Points, in no order, along strands that fork and pass close to each other.
(in the rows, 128 means zero)
Points whose rows are less than 116 apart are linked; no others are. Some points are linked to none.
<387>: [108 145 109 146 169 103  77 101 147 128  67 139 192 157 132 108 134 104
 184  48 168 180 169  82 101 101 148 126]
<586>: [190 149 146 120 112 113 124 152 100 120 109 125 181 111 103 173 165  98
 163 123 136 121 140  99  79 170 126  90]
<257>: [129  99 109 145 116 145 157 166 127 133 194  90 140 153 115 165 144  91
  87 150 178 119  79 161 101 190 156 176]
<396>: [125  95 116 136  94 150 161 154 152 131 202  85 114 122 125 152 123 110
  58 143 167 119  68 180 135 171 139 187]
<819>: [ 94 150 127 156 183 119  90  79 148 147  99 138 169 149 144 113 114 146
 162  82 144 174 175  52 118  97 138  89]
<456>: [165 158 130 102 135  78  96 115 115 161  71 144 146 143 121 149 159 110
 178  71 116 164 177  53 122 129  94  96]
<136>: [105  74 110 124  89 125 137 150 171 162 131 110  75 117 107  95 135 109
  94 149 134 117  79 217 146 159 132 180]
<361>: [124 166 123 148 152  94  86 147 148 135 101 115 219 144 125 151 128 120
 160  81 189 170 168  51  79 152 162  87]
<781>: [139 147 171 132 140 127 136 129 140 117 156 181  82 108 141 107 111 172
 117 148 137 130 155  97 147  71 149 104]
<700>: [108 114 100 173 138 120  94 107 174 194 137 120 137 155 118 121 151 134
 123 103 174 168 107  96 117 160 146 131]
<710>: [120  99 125 159 122 146 130 120 164 152 170 114 142 123 120 111 137 162
  98 138 182 133  70 153 122 147 164 144]
<464>: [150 175 162 114 133 131 129 166 115  81 140 155 138 117 141 166  85 112
 125 154 106 118 165  85 121 104 152  99]
<61>: [159  97 129 123 138 137 172 125  58 106 153  96 169 135 125 176 170 110
 139 154 140 109 114 139  84 158 141 124]
<616>: [157 137 163 133 126 106 143 146 138 134 171 154  94 130 145 144 115 140
  88 147 159 135 134  95 130 104 172 118]
<505>: [104 107 119  88 122 151 148 132 112  70 107 104 109 123 142 104  86 137
 115 162  56  83 128 195 148  96  91 136]
<714>: [ 94 133 105 140 190 118 119 109 106 140 110 101 194 190 141 156 115 108
 145 108 158 163 158  72  87 124 163 123]
<821>: [129 166 116 134 148  78  80 134 149 136  72 118 207 154 128 149 134  90
 175  46 182 183 174  50  96 141 135 107]
<118>: [144 132 139 132 101 119 109 131 150 154 117 151  92 108 118 106 148 113
 124 132 119 124 110 134 151 133 137 122]
<51>: [ 84 133 122 106 115 163 141 121 117  77 107 133  81 104 139  85  72 173
 125 152  54  89 138 179 186  79  72 120]
<668>: [ 79  78 101 123 107 144 127 138 176 172 145 104  81 131 133  86 106 136
  77 136 132 118  81 200 178 144 121 181]
<792>: [162 102 146 127 124 144 179 120  80  84 177  93 157 113 129 166 148 136
 112 158 140 102  94 158 101 138 146 137]
<805>: [126 150 125 136 166  98  92  77 124 156  81 148 143 142 136 125 143 144
 182  77 120 171 184  51 133 102 103  89]
<172>: [132 109 116 127  78 124 112 157 148 154  96 111 130 114  88 117 166  51
 140 140 124 120  92 201  98 190 131 162]
<344>: [181 128 141 127  88 128 152 124 102 131 131 111 123  93 112 170 166  92
 124 145 104 110  98 153 112 169 116 121]
<132>: [ 87  98 122 134 112 151 123  92 155 162 138 114 100 101 135  81 128 160
 106 131 123 116  72 171 189 122 118 134]
<731>: [ 80 111 119 115 111 146 140 180 170 114 151 104  84 137 160  98  47 119
  40 140 121  90 115 179 173 115 114 176]
<412>: [136 171 129 145 127 163 145  93 105  91 148 162 104 106 137 162 104 203
 151 138  66 136 162 101 176 112  76  88]
<566>: [134 142 104 111 122 111  96 165 124 116  73 123 177 152 114 120 151  47
 167 109 120 125 130 138  95 151 141 150]
<451>: [110  97  98 168 123 142 112 123 178 192 165 111 121 149 107 120 143 134
 102 127 177 157  79 136 122 176 149 156]
<569>: [123 143 158 123 117 134 173 114 125  97 190 129  71  95 161 120  75 182
  58 134 126 110 117 139 187  66 124 149]
<260>: [120 116  96 144 139 132 148 186 102 116 164 112 172 173 116 157 150  72
 132 148 190 114 101 148  75 183 165 159]
<654>: [122 177 132 118 131 134 101 124 123 116  83 179 102 120 126 106 114 129
 173 118  61 130 172  97 162  91  97  96]
<286>: [160 131 157 136  78 123 134 142 156 122 147 150  84  68 117 110 144 130
 102 146 127 111  97 158 153 123 144 125]
<38>: [101 131 124 131 133 135 108 128 157 155 126 143 108 143 146 101 104 124
 107 127 120 129 116 116 154 113 144 133]
<628>: [125 124 104 130 140 127 122 158 105 120 112 111 191 160 119 144 153  72
 152 128 147 124 120 131  83 162 155 143]
<601>: [108  77 100 119  94 116 127 174 165 138 107 108 101 140 102  86 142  81
 121 154 134 116  96 220 112 166 139 179]
<621>: [136 131 122 159 136 105  93 124 160 171 119 134 151 141 108 122 162 123
 141 104 183 159 124  89 102 154 157 117]
<518>: [112 149 131 122 121 168 155  91 104  73 146 158  79 104 138 121  92 206
 140 149  62 114 144 155 186  85  70 125]
<134>: [168 150 147 151 110 139 126 116 134 119 149 121 149  89 131 157 134 153
 118 137 118 124 111 100 129 141 136  79]
<218>: [126 105 131 121  96 133 174 150 139 106 206  88 108 114 147 144 100 123
  40 139 149 102  81 175 157 136 137 190]
<350>: [123 160 138 126 171 156 139  91  94  90 134 160 124 140 140 171  87 186
 159 148  68 144 182  93 136  97  90 101]
<650>: [ 81 132 106 115 168 106  93 119 134 136  70 144 136 185 141 100 104  86
 152  97 120 152 162 101 119  89 147 154]
<294>: [ 80 102  82 137 162 124 121 142 138 152 126 116 144 200 122 103 132 111
 130 127 172 153 114 143  94 134 174 183]
<610>: [ 98 118 141  97 163 147 156 140  95  83 142 124 112 150 158 127  67 137
  96 164 108 103 135 144 118  78 138 152]
<232>: [ 83 138  85 149 174 122 101 148 143 135 114 122 182 196 128 124 116  94
 149 102 178 163 142 105  86 128 177 160]
<528>: [202 151 155 122 121  90 121 121 115 152 105 145 134  96 101 163 175 170
 170 104 143 150 175  68  87 162  99  60]
<345>: [121 107 146 143 117 146 134  71 140 157 144 147  79  77 121  89 161 187
 133 136 125 121  98 147 185 105 104 104]
<617>: [ 68  92  87 121 158 148 133 174 139 115 145 103 145 191 138 104  91 109
 103 146 162 117 112 170  95 132 165 190]
<271>: [139 135 128 110 157 141 138 104  85 111 118 133 142 145 137 156 123 141
 157 140  76 132 156 108 122 114 115 113]
<544>: [ 78 122 127 110 106 151 148 146 146 112 154 102  77 122 172  93  33 150
  33 129 121  81 109 175 199  96  94 167]
<478>: [ 84 126 129 117 168 145 127 128 117 121 130 124 137 171 154 124  72 122
 107 144 120 127 132 117 115  97 153 146]
<753>: [152 143 138 166 121 128 105 116 155 148 137 125 160 105 126 141 141 158
 120 121 153 140 121  80 113 154 146  72]
<266>: [202 136 156 132  87 107 142 127  98 148 125 116 135  97  96 186 186  87
 128 137 139 117 119 125  77 187 108  99]
<787>: [140 107 124 137 163 129 158 106  79 130 148  97 172 153 138 173 148 150
 128 143 155 132 129  99  83 146 150 104]
<692>: [ 84 135 139 108 109 148 157 116 128  96 166 113  70  98 159  87  49 183
  51 123 114  82 110 177 209  72  87 148]
<314>: [102  90 115 109 102 135 160 191 165 104 178  92  85 141 150 105  73 115
  39 147 146  94 108 201 151 130 133 199]
<177>: [115 115 135  86 136 156 168 132  90  60 141 106 114 132 154 134  85 133
 106 163  73  89 134 166 134  92 105 150]
<277>: [125 128 124 136 177 113 136 117  94 137 132 107 184 170 141 172 131 147
 144 131 158 151 160  70  82 135 157  93]
<382>: [128 102 125 101 129 134 140 152 111 100 113 123 138 141 127 103 131 112
 134 157 116 106 120 170 103 120 152 150]
<282>: [178 157 158 141 128 116 117 110 128 134 125 181 112  91 114 137 162 195
 180 115 124 147 183  68 135 128  93  57]
<734>: [193 152 153 107 135  90 128 159  96 130 104 136 182 120 101 167 167 128
 177 108 165 140 172  74  65 163 128  82]
<461>: [142 140 134 119 128 137 106 107 127 125  79 190  97  93 102  87 164 155
 209 119  72 130 166 131 159 107  79 105]
<438>: [134 148 114 109 146  98 103 117 100 151  81 122 151 168 138 161 139  75
 157  97  99 152 159  72 121 130 116 119]
<822>: [ 94 108 142 140 141 136 108  89 145 161 109 171  82  98 121  58 171 157
 164 122 120 123 129 136 180  88 105 109]
<147>: [160 133 140 119  84 152 159 123 105  88 146 110 122  77 130 150 134 127
 118 148  76  99 105 172 152 131 106 126]
<285>: [156 162 136 148 107 147 140 101 118 116 155 130 120  93 141 164 121 169
 113 134  88 124 129  96 163 124 108  78]
<359>: [143 127 115  97 140 118 128 116  88 138  93 124 130 153 133 146 150  89
 160 128  71 124 139 122 124 129 112 129]
<796>: [146 138 102 130 111  93  84 131 141 161  63 124 165 139  94 124 179  56
 174  72 151 160 125 125  94 170 118 149]
<211>: [170 117 154 114 117 144 183 130  86  46 177 112 142  91 132 165 136 138
 120 162 105  98 122 160 113 119 125 137]
<432>: [107 150 165 130 139 139 151 113 128 109 173 156  70 112 160 116  65 180
  82 145 120 120 136 112 172  62 126 123]
<679>: [144 122 117 135  93 105  97 112 148 191  74 128 125 113  81 121 186  71
 152 112 135 143  99 155 108 174 114 139]
<524>: [162 146 164 136 129 117 123 117 136 138 135 184  92  99 126 114 147 175
 151 133 132 138 159  83 144  98 127  81]
<77>: [159 140 138 125  86  99  94 144 152 170  89 155 104 103  94 107 173  79
 146 118 125 128 111 136 129 156 122 128]
<391>: [116 101 136 125 124 133 105 101 145 141  80 165  95  82 105  55 175 146
 182 126  98 119 128 165 160 100 100 116]

Follow the links from the first point to the second, and from the first to the third. Name the last point that the two ways share.
<359>, <286>, <621>: <412>
<819>, <753>, <505>: <412>
<286>, <654>, <314>: <679>
<668>, <478>, <544>: <679>

A fork is a point with three links. Follow the links from the first point to the second and name the forks in between, in order.
<286>, <412>: <118>
<505>, <451>: <412>
<172>, <412>: <679> <118>
<601>, <314>: <679>
<792>, <432>: <781>
<350>, <796>: <412> <118> <679>
